Points on a hilly landscape, in no order, each with its height.
A ball rolls from a point to the lowest of its 2 nearest points, and stops where none of them is lower. Distance is the straight distance between rows; heights are no part of it.
Q338 h=381: 109 128 68 120 107 164 166 139 102 158 132 88 111 155 106 166 85 149 164
 119 163 134 163 138 123 113 150
Q721 h=332: 132 134 164 92 110 70 118 166 135 103 127 136 127 124 147 190 117 141
 127 133 123 128 154 169 132 176 142
Q728 h=338: 114 114 55 127 147 189 149 143 83 156 161 86 107 173 108 155 85 152 136
 151 133 133 162 131 148 123 122
Q576 h=322: 110 116 123 129 117 138 137 135 109 167 89 104 108 188 119 112 102 165
 97 146 155 106 154 120 99 136 136
Q971 h=463: 144 152 144 112 144 114 123 156 133 142 128 158 148 93 131 123 114 136
 153 144 150 134 117 152 143 149 121
Q671 h=641: 119 123 174 149 163 108 115 100 166 159 120 166 122 136 104 104 158 127
 110 110 102 116 114 132 146 104 106
Q555 h=675: 98 116 64 139 113 179 136 126 99 117 95 122 123 188 121 99 122 153 120
 158 105 145 175 109 108 95 148
Q212 h=384: 135 123 184 141 127 113 118 78 145 114 125 121 96 126 123 105 171 105 61
 100 97 118 105 95 127 126 118
Q59 h=638: 126 127 91 138 137 148 139 128 105 124 109 177 154 107 112 82 114 108
 169 115 127 126 119 133 152 96 129
Q213 h=502: 148 95 106 116 78 141 134 124 76 106 104 159 161 79 127 38 140 114 148
 116 171 115 137 136 117 111 119
Q133 h=404: 98 116 55 110 112 172 141 154 102 151 116 174 153 141 110 106 120 133
 182 132 160 130 94 150 133 109 122
Q667 h=497: 135 152 140 123 140 148 131 116 130 113 119 100 92 119 130 134 131 117
 110 137 89 139 137 107 117 139 149
Q478 h=455: 129 159 197 98 136 103 109 123 107 105 149 70 91 164 139 180 153 177 92
 142 119 167 130 135 123 191 110
Q421 h=117: 97 125 67 132 129 177 137 138 118 141 109 155 138 161 117 110 115 124
 145 140 125 127 124 123 123 101 148
Q66 h=352: 138 117 153 139 134 139 123 89 130 107 102 111 96 136 132 99 147 107 54
 122 98 121 111 91 103 132 133
Q734 h=153: 174 113 175 98 91 93 109 129 128 122 136 139 151 60 142 73 157 116 113
 120 148 110 136 164 117 147 93
Q825 h=597: 102 114 98 115 85 136 154 152 126 170 89 156 124 134 123 114 122 138 149
 129 174 118 147 132 102 111 153
Q330 h=212: 153 135 210 103 110 93 110 131 131 142 150 123 106 129 141 159 143 137
 67 121 143 119 106 137 121 177 98
Q304 h=323: 95 92 148 177 126 92 132 83 143 149 97 173 148 147 120 82 150 127 114 87
 111 94 147 116 156 65 135
Q433 h=388: 125 118 121 129 133 142 131 140 99 160 93 138 128 170 122 104 99 148 97
 160 144 101 123 110 108 132 142
Q105 h=427: 98 143 162 148 178 119 111 85 175 150 128 104 90 160 106 107 190 156 105
 115 73 149 124 119 148 118 106
Q383 h=358: 93 108 113 160 129 107 139 88 126 126 91 176 164 129 123 67 128 116 137
 89 116 109 128 117 158 72 145
Q229 h=286: 140 141 172 119 108 99 126 133 131 138 119 64 115 148 126 152 89 160 97
 106 175 106 140 136 109 151 134
Q964 h=369: 105 93 49 115 96 167 153 162 70 165 123 155 146 150 101 133 102 152 177
 132 180 128 101 137 134 106 129
Q999 h=742: 67 94 98 148 109 144 119 128 148 145 90 179 143 186 124 79 155 137 127
 126 125 123 140 117 112 63 143
Q207 h=457: 107 139 85 116 96 161 159 147 129 142 112 151 123 108 124 131 118 105
 177 120 137 137 146 136 123 97 154
Q131 h=618: 141 140 130 148 182 145 132 87 125 88 141 91 97 119 119 133 131 103 133
 122 69 141 104 74 145 119 145
Q697 h=596: 136 95 85 127 96 144 149 142 77 128 101 170 149 113 120 93 102 124 136
 131 166 108 124 120 118 107 147
Q757 h=462: 61 126 88 148 165 164 105 129 172 141 135 136 168 192 123 82 141 127 128
 125 124 111 101 133 132 105 120
Q246 h=398: 117 167 137 143 189 129 103 137 169 151 139 131 127 141 129 144 140 139
 136 162 119 153 101 139 136 140 118
Q547 h=252: 152 131 162 123 82 92 134 121 152 107 124 127 139 66 151 111 157 75 92
 104 116 109 123 140 112 131 113
Q194 h=600: 148 123 133 151 135 112 139 82 131 86 128 112 141 82 130 99 141 69 108
 93 93 112 95 96 145 117 141
Q358 h=222: 144 74 178 155 94 100 125 100 146 154 114 185 117 131 114 81 154 107 81
 119 129 85 149 102 109 88 90
Q744 h=563: 121 81 83 133 79 147 143 143 70 129 91 176 157 158 119 102 103 143 117
 145 167 106 134 93 105 100 157
Q582 h=122: 154 94 95 106 77 127 152 139 62 143 116 130 153 91 116 84 104 148 160
 118 207 103 130 147 117 141 130
Q592 h=561: 114 159 83 117 140 165 139 167 129 147 159 97 124 149 135 192 86 148 179
 149 146 142 143 160 133 141 134
Q771 h=173: 182 136 131 128 105 102 122 130 111 85 172 59 155 125 159 191 96 125 98
 116 157 108 75 148 130 185 117
Q204 h=362: 93 122 92 128 129 160 135 129 114 167 88 110 118 195 127 96 127 165 109
 163 132 128 163 129 100 121 131
Q126 h=408: 130 155 125 151 203 119 109 131 161 90 170 124 130 117 146 169 129 121
 201 143 87 163 102 108 158 120 129
Q364 h=588: 136 108 149 123 119 107 125 133 142 173 109 189 144 106 110 68 140 128
 131 126 151 109 131 142 132 107 104
Q952 h=539: 138 162 121 136 189 163 121 133 131 110 152 89 94 130 139 168 128 141
 151 173 95 166 125 112 129 148 119
Q84 h=416: 106 110 127 159 139 131 116 113 125 127 89 172 147 169 117 74 129 135
 102 129 104 115 120 101 121 85 152
Q605 h=167: 156 131 174 114 128 90 106 138 101 64 167 91 125 132 166 213 129 125 98
 139 139 148 75 130 126 207 128
Q413 h=711: 83 79 70 131 64 151 144 156 99 124 78 198 152 163 124 103 144 150 161
 134 167 129 116 113 104 78 152
Q768 h=343: 150 155 163 114 170 120 107 132 98 65 167 75 94 146 151 211 140 153 136
 169 103 185 108 97 125 178 117
Q816 h=334: 136 145 177 133 185 61 77 132 151 77 146 150 139 118 148 180 165 131 162
 145 103 177 91 122 164 151 113
Q234 h=386: 155 128 110 123 156 135 129 162 114 90 194 129 106 100 150 214 93 125
 171 154 103 158 155 119 157 140 126
Q305 h=549: 131 162 113 122 161 155 126 151 132 120 158 101 113 137 143 189 101 139
 165 161 117 159 144 132 134 148 131
Q203 h=201: 179 129 108 124 103 131 136 120 121 89 147 109 148 60 151 125 131 75 107
 115 119 116 104 131 127 151 127
Q157 h=584: 140 108 134 162 125 93 138 77 121 92 106 144 160 93 136 62 139 85 111 83
 114 98 112 107 147 103 137
Q493 h=194: 171 122 202 104 105 82 100 135 127 120 161 136 141 105 158 147 153 127
 76 128 143 119 84 154 126 191 83
Q868 h=217: 106 118 57 150 167 197 135 126 117 128 157 135 118 155 112 132 104 115
 163 133 82 144 127 104 158 87 134
Q106 h=524: 136 151 103 129 172 169 135 103 105 114 133 71 84 151 121 122 128 141
 122 162 75 162 144 100 124 145 111
Q879 h=387: 114 153 175 131 137 90 119 120 179 129 134 147 116 107 119 144 167 119
 125 92 80 133 143 135 142 103 125
Q236 h=256: 167 99 187 99 63 80 122 129 150 152 136 134 133 93 146 127 139 126 84
 112 159 91 148 150 105 149 96
Q301 h=411: 150 149 123 124 125 151 147 107 102 118 122 43 93 145 130 150 105 142 88
 130 127 130 148 118 109 161 134
Q107 h=688: 164 153 145 140 184 122 110 142 95 96 163 114 126 115 142 201 101 134
 137 174 134 166 95 107 135 171 114
Q82 h=200: 174 85 173 112 61 95 120 121 134 146 134 144 146 74 148 76 156 105 91
 118 153 94 138 145 105 133 76
Q137 h=548: 158 102 167 100 110 101 118 137 119 166 123 165 147 94 120 62 128 138
 120 141 174 106 135 148 120 138 96
Q686 h=504: 80 110 67 135 114 168 114 151 105 127 111 163 177 203 119 102 126 157
 130 142 126 127 119 110 109 70 143
Q916 h=360: 112 119 146 148 140 131 120 102 142 147 95 147 105 164 110 84 139 132 80
 134 94 118 133 100 121 107 128
Q345 h=196: 74 133 105 153 178 140 115 88 171 138 116 110 135 175 119 93 147 127 138
 107 85 123 122 129 145 101 144
Q409 h=313: 114 95 53 130 131 193 149 152 71 156 155 137 120 155 111 148 83 130 141
 143 127 139 148 118 165 102 134
Q962 h=439: 70 141 103 152 195 159 102 120 181 149 142 105 136 188 122 83 155 138
 116 148 110 131 115 130 126 124 107
Q469 h=690: 99 67 64 123 60 145 162 153 64 147 85 178 146 146 110 110 131 159 176
 125 191 125 113 120 106 103 148
Q134 h=374: 130 145 179 108 118 74 122 139 163 99 134 150 126 93 135 157 166 106 119
 106 87 129 144 143 135 137 128
Q899 h=501: 120 72 130 131 78 112 127 136 109 137 89 197 151 141 127 59 133 134 121
 136 161 103 139 104 109 90 130
Q694 h=396: 108 153 164 147 156 85 128 101 174 129 134 128 138 104 121 133 153 107
 150 84 83 128 125 134 166 103 137
Q315 h=274: 126 143 127 147 170 140 131 114 132 134 112 152 129 131 110 102 125 115
 126 132 103 128 103 110 138 121 139
Q279 h=310: 127 154 164 147 190 88 104 108 170 133 149 154 156 108 126 124 150 134
 157 118 111 144 92 142 176 129 107
Q214 h=402: 154 144 116 147 184 142 120 131 133 84 187 112 101 99 143 188 111 118
 188 148 76 169 125 93 155 120 127
Q509 h=289: 149 111 187 87 63 61 128 149 145 128 134 128 138 101 145 157 131 135 100
 101 152 96 159 167 115 163 113
Q99 h=546: 166 118 152 102 65 75 137 148 127 143 130 103 155 100 129 119 91 150 131
 98 202 91 140 162 109 153 126
Q17 h=225: 144 102 190 124 102 122 121 101 136 156 110 119 79 151 130 125 147 129
 45 130 129 107 144 115 95 138 103
Q871 h=513: 128 147 99 139 162 172 139 105 121 105 122 91 94 132 121 121 128 125 135
 141 72 149 151 97 129 119 139
Q75 h=505: 106 160 135 125 132 109 132 137 172 130 121 153 136 98 131 129 140 102
 175 97 99 138 147 148 144 97 142
Q227 h=680: 170 150 126 139 180 137 118 134 108 106 169 128 126 88 132 161 106 115
 141 158 124 148 94 98 151 161 118
Q446 h=437: 116 102 132 132 85 131 139 116 124 142 79 121 90 149 138 103 129 144 87
 141 147 117 184 109 89 113 152
Q225 h=443: 125 139 171 119 131 97 106 145 189 170 145 172 120 125 112 153 167 140
 122 125 109 125 150 165 128 116 93
Q463 h=351: 143 142 172 118 161 92 93 144 105 61 156 122 117 141 156 214 146 134 132
 163 117 175 97 108 134 188 129
Q437 h=400: 117 139 147 152 144 95 142 90 147 119 112 133 143 94 124 108 143 91 148
 77 97 115 132 118 162 99 148
Q614 h=529: 98 97 77 133 102 162 131 154 77 133 99 155 156 196 117 115 111 166 114
 154 142 124 138 100 101 85 155
Q167 h=297: 125 121 166 131 134 136 118 107 128 144 91 123 87 158 120 99 146 135 60
 137 101 125 139 101 104 132 116
Q920 h=236: 150 135 195 110 126 90 107 143 140 156 139 148 114 117 127 151 132 146
 92 136 145 122 128 146 124 162 98
Q164 h=654: 124 135 184 159 176 80 113 73 166 151 147 147 131 122 110 124 169 134
 120 94 104 119 100 124 167 115 106
Q232 h=171: 65 127 80 157 165 159 132 93 155 125 125 118 149 170 129 101 124 113 168
 97 85 124 122 121 148 83 147
Q23 h=335: 151 145 121 133 119 130 148 140 110 117 150 52 120 145 105 182 64 154
 130 107 164 122 151 135 135 138 144
Q972 h=509: 108 140 130 102 109 120 124 167 165 185 121 153 135 127 128 134 132 146
 153 137 158 127 140 165 119 129 131
Q824 h=401: 110 116 150 143 104 118 134 123 158 157 93 164 111 126 115 105 151 112
 108 115 125 113 167 123 117 88 131
Q273 h=550: 107 100 110 122 91 126 136 142 127 168 83 184 128 138 120 78 130 125 134
 134 161 110 141 123 114 97 142
Q294 h=152: 166 140 151 122 140 98 113 148 96 79 163 83 137 123 145 211 97 138 121
 141 149 140 106 135 137 190 130
Q855 h=430: 119 122 65 109 103 181 163 149 103 145 135 147 118 109 120 154 98 106
 189 121 134 144 140 134 148 93 140
Q21 h=541: 125 89 103 150 90 131 132 114 90 79 91 183 175 127 130 58 122 115 122
 117 131 107 127 96 128 71 149
Q31 h=232: 171 134 167 106 93 95 123 133 126 117 143 93 145 108 156 159 119 123 90
 122 154 96 98 147 113 184 119
Q641 h=460: 130 132 120 101 117 133 121 148 112 154 115 169 159 92 112 56 141 145
 187 133 164 140 127 173 135 121 107
Q788 h=357: 130 142 93 127 128 150 154 146 109 145 152 58 113 149 105 182 67 164 155
 117 159 130 170 143 143 127 144
Q448 h=356: 124 93 144 131 66 115 153 127 135 156 87 133 109 131 135 110 123 126 104
 130 178 100 164 114 90 117 149
Q769 h=483: 107 165 134 110 153 131 116 145 167 111 133 115 114 132 144 169 135 126
 165 140 79 161 145 146 127 140 143
Q634 h=653: 161 127 107 132 139 140 133 119 99 105 123 159 151 77 116 81 114 98 146
 116 125 121 117 127 150 120 125
Q411 h=659: 112 120 88 148 140 169 134 115 101 112 93 130 115 167 116 102 116 133
 107 144 90 137 152 98 116 100 152
Q829 h=470: 140 146 196 109 137 100 111 120 146 82 148 118 109 109 134 166 171 112
 98 123 91 148 93 115 128 161 124
Q492 h=241: 79 127 110 145 147 150 115 116 172 159 105 137 121 178 116 88 151 136
 116 127 104 130 133 134 119 104 131
Q906 h=288: 142 99 69 136 145 185 149 145 78 141 164 145 115 121 110 146 83 104 134
 141 112 138 141 107 169 107 127
Q57 h=342: 144 123 179 100 83 81 126 154 161 160 128 174 126 94 122 138 149 133 122
 116 136 113 175 155 112 127 104
Q67 h=626: 120 134 134 148 181 143 124 78 121 103 109 94 101 144 113 110 144 115
 110 121 64 140 112 80 133 116 147
Q147 h=326: 163 143 131 128 151 149 133 124 85 103 162 65 100 119 134 190 98 128 106
 146 120 141 124 106 130 172 125
Q727 h=406: 104 122 56 112 112 190 155 155 110 154 147 115 100 139 120 167 93 126
 171 137 132 143 160 140 136 106 145
Q313 h=195: 83 114 54 157 161 185 130 108 125 109 135 135 143 179 122 112 111 114
 166 110 76 131 122 112 151 73 144
Q159 h=619: 140 106 78 129 106 157 142 134 67 108 111 178 166 106 109 70 107 115 138
 121 141 118 120 112 142 94 137
Q50 h=695: 150 158 140 148 181 123 119 157 97 121 159 86 126 143 144 208 91 158 140
 173 159 159 115 135 134 172 113
Q222 h=307: 90 115 114 132 127 150 124 128 145 165 87 134 106 181 115 89 144 150 101
 151 122 126 162 128 96 105 131
Q930 h=226: 170 136 137 121 93 101 122 121 140 79 138 114 162 52 165 108 168 72 115
 106 102 121 107 143 128 139 111
Q850 h=473: 97 167 139 123 158 125 110 133 196 142 133 124 115 140 124 148 160 130
 144 129 88 149 140 147 130 127 127
Q774 h=309: 166 131 119 128 140 154 135 118 104 102 151 95 110 102 132 161 104 100
 101 138 109 127 113 102 127 161 134
Q574 h=706: 115 121 68 136 116 156 165 126 87 152 109 58 113 192 106 127 88 180 130
 133 160 125 181 133 108 116 145
Q687 h=436: 117 135 89 114 133 158 134 156 108 154 117 170 164 108 117 78 125 142
 191 139 166 142 101 168 146 123 108
Q427 h=668: 85 153 136 163 202 114 104 104 204 143 153 121 145 151 126 126 161 132
 146 119 110 137 91 140 158 124 109
Q630 h=344: 146 141 177 118 160 75 86 142 126 71 150 150 134 112 145 188 154 126 133
 151 117 171 93 119 151 183 119
Q41 h=115: 167 107 148 93 78 111 115 140 108 126 128 125 154 57 144 59 148 115 135
 117 173 110 148 168 105 143 112
Q128 h=348: 123 154 144 104 135 96 115 168 147 109 135 149 140 119 148 188 122 134
 160 147 117 149 144 160 137 163 132
Q430 h=295: 143 122 166 127 83 106 135 119 160 132 109 142 118 89 142 107 151 88 82
 106 127 106 150 122 105 120 124
Q199 h=355: 155 153 166 116 155 99 110 142 129 93 142 141 132 98 141 168 136 118 121
 145 118 152 100 131 144 173 124
Q857 h=206: 175 127 145 108 77 94 117 123 133 104 148 102 157 84 175 140 152 100 85
 118 125 114 84 160 114 174 110
Q348 h=260: 150 126 90 145 171 171 137 139 104 121 175 134 107 105 118 160 89 104
 150 151 97 139 129 99 156 125 129
Q208 h=637: 124 118 76 111 80 152 167 153 91 162 109 145 133 111 111 140 101 133 176
 112 190 126 135 139 126 118 152
Q243 h=492: 124 161 130 135 168 143 128 125 165 97 143 108 102 113 130 150 132 114
 169 125 67 154 134 112 137 120 146
Q113 h=442: 91 154 136 134 174 142 105 104 187 151 130 99 103 169 115 110 179 151
 108 139 87 149 135 138 127 133 102
Q308 h=340: 103 89 38 121 111 185 147 158 60 163 144 159 141 163 95 143 92 139 156
 138 152 132 119 125 152 97 127
Q272 h=431: 152 140 160 115 116 132 135 112 111 126 122 65 96 141 136 145 119 135 66
 130 134 114 126 119 105 171 136
Q479 h=221: 147 86 70 131 60 143 163 131 83 119 122 124 137 100 133 124 96 102 111
 119 181 97 147 119 111 118 154
Q528 h=272: 164 99 71 127 78 151 162 135 94 117 152 103 134 83 130 152 85 91 107 115
 157 107 145 125 129 132 140
Q542 h=669: 118 87 83 113 72 132 162 149 76 167 99 160 143 133 114 103 117 158 183
 119 205 114 118 132 108 123 143
Q806 h=143: 140 72 84 138 47 128 161 128 91 106 105 149 150 105 146 93 111 104 114
 135 192 94 139 114 94 113 156
Q223 h=459: 114 88 130 143 98 129 120 127 115 122 85 181 147 161 128 77 123 131 97
 139 126 107 138 88 103 88 150
Q296 h=447: 136 161 174 107 132 128 124 103 102 116 129 61 81 149 135 147 139 163 75
 142 115 151 124 118 110 182 117
Q536 h=651: 110 152 144 134 155 95 100 142 189 141 153 179 169 103 128 118 163 138
 175 125 131 145 121 180 156 123 98
Q318 h=399: 134 134 192 129 139 94 124 79 150 100 142 109 97 112 122 131 190 101 88
 84 83 130 91 91 135 128 128
Q190 h=409: 121 123 96 129 87 147 168 136 107 145 116 78 110 151 103 154 85 151 151
 103 181 117 171 129 111 115 164
Q591 h=415: 107 154 158 141 172 119 119 86 169 129 123 107 97 139 116 131 166 126
 127 111 71 143 121 112 143 112 128
Q120 h=228: 68 146 86 156 195 167 111 110 180 121 162 99 145 169 131 107 140 112 169
 117 100 130 105 132 145 113 123
Q254 h=420: 130 163 114 147 183 140 121 141 158 116 157 146 146 112 138 154 114 113
 188 142 113 160 105 136 155 124 120
Q72 h=324: 123 160 166 138 177 86 98 130 171 113 142 148 135 117 133 162 156 130
 148 133 102 160 101 134 157 139 113
Q488 h=57: 85 143 70 129 143 186 134 133 153 142 116 124 122 164 125 109 125 126
 154 141 107 141 141 135 113 103 139
Q813 h=523: 132 81 95 142 67 133 142 118 74 85 90 179 169 95 129 45 134 99 141 117
 160 115 133 116 120 80 133
Q828 h=693: 110 112 72 132 103 164 153 130 84 136 97 102 110 182 116 118 101 167 119
 143 147 125 180 117 98 113 160
Q324 h=532: 141 144 93 139 191 176 133 122 101 125 166 72 85 149 131 158 117 150 141
 180 91 164 139 107 137 149 100
Q822 h=639: 115 129 150 141 159 97 114 113 184 168 147 172 162 108 115 86 161 136
 160 103 127 119 120 173 164 103 89
Q508 h=188: 159 141 167 104 104 121 117 111 122 86 161 65 113 127 162 185 142 115 75
 125 121 129 84 126 105 189 132
Q238 h=283: 121 87 162 161 118 99 120 89 148 154 102 187 133 139 112 75 155 125 95
 100 115 89 146 111 133 73 106
Q178 h=515: 163 112 169 98 85 89 128 141 120 163 125 136 145 87 132 96 119 145 129
 129 192 96 142 156 111 158 107
Q909 h=441: 131 159 104 122 157 142 127 156 133 134 140 157 147 99 133 130 105 123
 177 146 145 144 114 151 149 137 120
Q951 h=120: 94 151 99 111 129 160 139 137 147 155 107 106 106 156 129 122 125 138
 135 142 125 139 160 141 104 126 144
Q397 h=385: 135 137 104 131 140 165 138 118 97 134 107 85 100 150 125 131 105 143
 104 148 115 132 156 112 104 142 138
Q399 h=672: 183 131 119 139 173 132 126 119 100 83 168 131 146 66 130 131 113 101
 131 141 125 140 90 105 158 152 108
Q747 h=482: 62 111 68 138 135 169 104 143 140 138 117 156 179 202 120 84 143 136 134
 126 120 115 96 123 117 85 130
Q367 h=257: 152 138 174 114 103 95 129 135 126 117 135 71 127 134 144 171 95 144 84
 107 163 104 114 141 112 176 129
Q929 h=472: 120 129 152 106 114 107 114 163 182 194 140 177 130 132 119 138 150 150
 134 136 145 121 144 166 119 127 98
Q561 h=480: 150 111 113 98 102 139 128 144 81 129 111 153 152 75 116 44 134 134 175
 123 177 133 134 159 125 122 117
Q523 h=267: 160 135 193 111 125 87 107 138 152 148 138 175 138 87 122 125 153 141
 111 130 134 121 130 154 136 144 89
Q495 h=373: 163 140 120 119 145 121 120 164 105 87 173 147 142 87 147 189 95 125 177
 153 123 159 135 139 150 158 133
Q474 h=465: 129 153 205 114 163 89 91 125 141 85 161 127 95 140 129 181 181 135 108
 134 95 171 100 111 141 163 117
Q290 h=607: 126 122 106 111 72 125 163 145 108 153 98 132 128 118 121 133 98 133 157
 111 192 111 145 129 104 119 160
Q608 h=230: 107 151 121 152 174 131 117 122 164 147 133 147 148 132 126 107 136 120
 158 126 110 133 101 136 151 111 130
Q785 h=315: 153 157 158 132 129 110 131 141 117 114 132 43 121 156 110 172 73 166
 111 109 162 117 141 139 123 151 135
Q674 h=179: 158 136 194 102 118 77 101 138 114 91 166 120 134 124 164 179 148 125 88
 135 144 133 71 144 128 201 111
Q897 h=487: 95 154 122 114 103 128 140 149 163 140 103 147 118 107 128 128 139 104
 161 114 121 140 158 141 122 91 153
Q117 h=458: 84 147 136 142 156 129 115 113 203 162 133 125 116 151 114 118 178 134
 129 106 89 136 139 143 134 104 118
Q698 h=239: 126 136 81 151 184 178 132 135 132 123 169 137 111 124 124 148 101 107
 178 143 94 147 118 113 160 108 120
Q691 h=642: 116 124 115 158 154 149 127 92 117 105 100 123 121 154 113 94 127 120
 101 122 78 128 136 90 127 98 156
Q175 h=233: 181 115 89 119 96 149 145 129 109 100 165 95 142 75 151 165 102 80 111
 120 128 114 128 129 132 149 134
Q319 h=609: 156 112 126 130 75 108 151 123 125 132 114 84 134 116 139 137 94 126 102
 105 189 85 134 134 98 137 146
Q15 h=284: 159 124 101 139 160 167 138 128 93 109 146 125 121 108 115 143 93 103
 121 141 105 125 115 96 144 137 132
Q506 h=176: 100 154 126 107 135 142 126 129 167 169 108 95 100 160 125 123 144 160
 119 151 121 148 167 150 109 139 122
Q138 h=353: 124 136 158 129 119 124 131 120 149 139 99 140 106 116 124 113 142 113
 98 123 117 121 149 117 113 118 143
Q573 h=405: 119 148 183 136 158 90 124 81 155 101 134 99 101 113 122 145 171 104 123
 88 74 135 112 99 154 114 143
Q963 h=727: 54 83 88 139 78 148 128 143 135 136 86 195 155 182 131 82 159 138 152
 125 145 125 114 116 107 64 141
Q351 h=664: 166 136 128 140 166 130 123 115 106 93 148 138 152 63 124 92 117 102 155
 129 119 132 99 126 162 133 113
Q815 h=49: 164 104 123 105 67 122 143 131 93 136 121 120 154 69 136 71 116 125 143
 116 200 102 141 153 111 140 124
Q892 h=414: 112 128 160 128 114 110 126 128 181 165 117 175 119 113 111 119 162 123
 121 110 113 119 157 144 128 93 118
Q429 h=661: 96 139 159 163 195 99 108 81 184 165 156 127 131 140 116 137 171 144 131
 106 100 125 98 140 169 121 112
Q374 h=620: 113 123 145 144 154 110 117 115 161 172 123 179 149 121 109 75 141 131
 134 115 125 112 108 148 149 101 110
Q842 h=419: 96 157 132 153 204 146 102 135 173 151 139 114 128 169 128 115 153 138
 120 158 117 144 94 129 128 136 100
Q831 h=393: 155 147 125 126 161 140 122 144 127 83 169 112 105 96 139 201 112 112
 164 144 85 157 137 112 139 145 134
Q778 h=336: 154 151 152 118 153 124 119 125 83 75 165 44 100 145 144 207 119 155 120
 151 122 165 122 111 126 187 121
Q251 h=485: 158 143 161 101 127 98 124 154 117 149 122 143 149 97 129 110 106 146
 135 147 174 112 120 156 131 168 112
Q264 h=451: 129 110 101 134 70 139 168 126 107 130 99 83 108 139 125 144 91 130 113
 109 187 109 176 118 91 113 169
Q996 h=177: 151 133 176 110 106 92 116 126 105 72 168 57 128 159 168 206 132 139 88
 113 136 132 73 147 120 200 125
Q992 h=461: 121 154 197 98 151 98 95 134 115 84 151 106 90 160 139 189 177 157 107
 149 107 185 107 124 132 188 119
Q817 h=314: 135 132 179 90 98 70 117 164 152 139 124 152 136 109 133 167 130 146 124
 122 137 118 161 167 125 153 126
Q566 h=264: 126 140 146 120 124 126 135 129 127 166 98 87 98 161 126 129 113 167 97
 139 147 112 154 135 102 145 131
Q704 h=489: 125 122 121 126 90 140 151 106 110 126 94 80 96 146 135 123 112 140 91
 135 152 117 181 114 91 128 158
Q256 h=359: 121 132 73 136 153 180 148 129 84 150 124 74 108 177 113 133 95 162 118
 161 121 136 157 125 128 134 129
Q471 h=337: 127 138 111 131 153 151 124 140 119 157 105 139 125 149 114 118 102 134
 113 158 128 126 114 121 122 132 137
Q604 h=543: 86 145 97 96 112 146 140 168 156 173 127 151 139 133 123 126 126 131 178
 131 167 135 123 164 118 122 131
Q818 h=180: 91 131 92 138 145 149 131 127 150 153 108 160 147 150 117 89 128 120 156
 123 123 127 110 135 138 90 137
Q241 h=189: 179 131 139 107 93 94 118 127 120 80 170 85 159 106 177 181 141 111 96
 128 127 121 66 159 126 194 116
Q394 h=220: 117 158 154 102 123 121 131 139 147 161 109 82 98 158 127 149 123 179
 114 137 131 141 170 155 109 151 125
Q990 h=574: 146 128 131 112 74 102 152 148 116 141 116 110 142 102 128 135 89 135
 142 104 194 100 146 143 108 139 151
Q872 h=564: 140 97 124 153 102 116 127 97 110 99 98 174 161 100 132 56 128 96 103
 104 130 96 123 108 131 92 136
Q154 h=481: 142 151 167 114 133 116 120 116 142 105 127 111 108 101 129 145 143 103
 101 121 98 132 120 108 120 152 136
Q380 h=361: 141 154 133 104 141 101 121 170 130 90 143 155 156 85 146 161 112 120
 180 140 112 154 135 160 150 153 129
Q968 h=611: 150 129 130 147 157 132 134 84 130 76 140 96 115 95 123 138 136 71 114
 106 76 124 102 76 141 119 148
Q619 h=640: 165 102 124 134 55 112 142 110 132 134 117 80 136 122 164 130 109 112 78
 114 166 88 110 135 88 147 132
Q700 h=363: 140 141 182 106 95 76 119 145 164 124 133 169 128 85 121 137 166 112 120
 97 105 120 165 152 131 116 111
Q76 h=140: 149 78 183 144 91 118 126 100 150 156 112 155 96 136 124 108 153 107 56
 118 127 93 147 103 98 115 92
Q853 h=290: 146 144 184 131 163 88 106 127 158 141 143 174 140 92 118 111 158 138
 132 127 124 130 112 148 163 134 91
Q688 h=214: 76 123 63 157 188 194 125 118 146 113 167 104 141 174 131 110 119 113
 167 128 95 132 107 125 145 100 120
Q97 h=243: 133 74 115 135 45 116 159 122 115 130 95 131 131 119 152 100 120 109 100
 129 199 92 151 113 84 125 156
Q762 h=569: 96 146 79 107 119 169 138 164 142 169 138 119 132 147 126 159 104 134
 177 139 158 140 128 161 115 128 136
Q632 h=380: 97 125 116 160 147 122 142 90 140 125 101 148 146 121 126 97 125 94 153
 85 100 117 130 119 155 83 160
Q344 h=376: 136 168 150 130 172 127 115 143 144 130 136 136 121 116 131 160 120 129
 138 156 119 153 105 128 133 153 125

Where does a ball stop that starts at each point below?
Q305 -> Q232
Q131 -> Q232
Q251 -> Q817
Q762 -> Q203
Q478 -> Q232
Q463 -> Q232
Q769 -> Q167
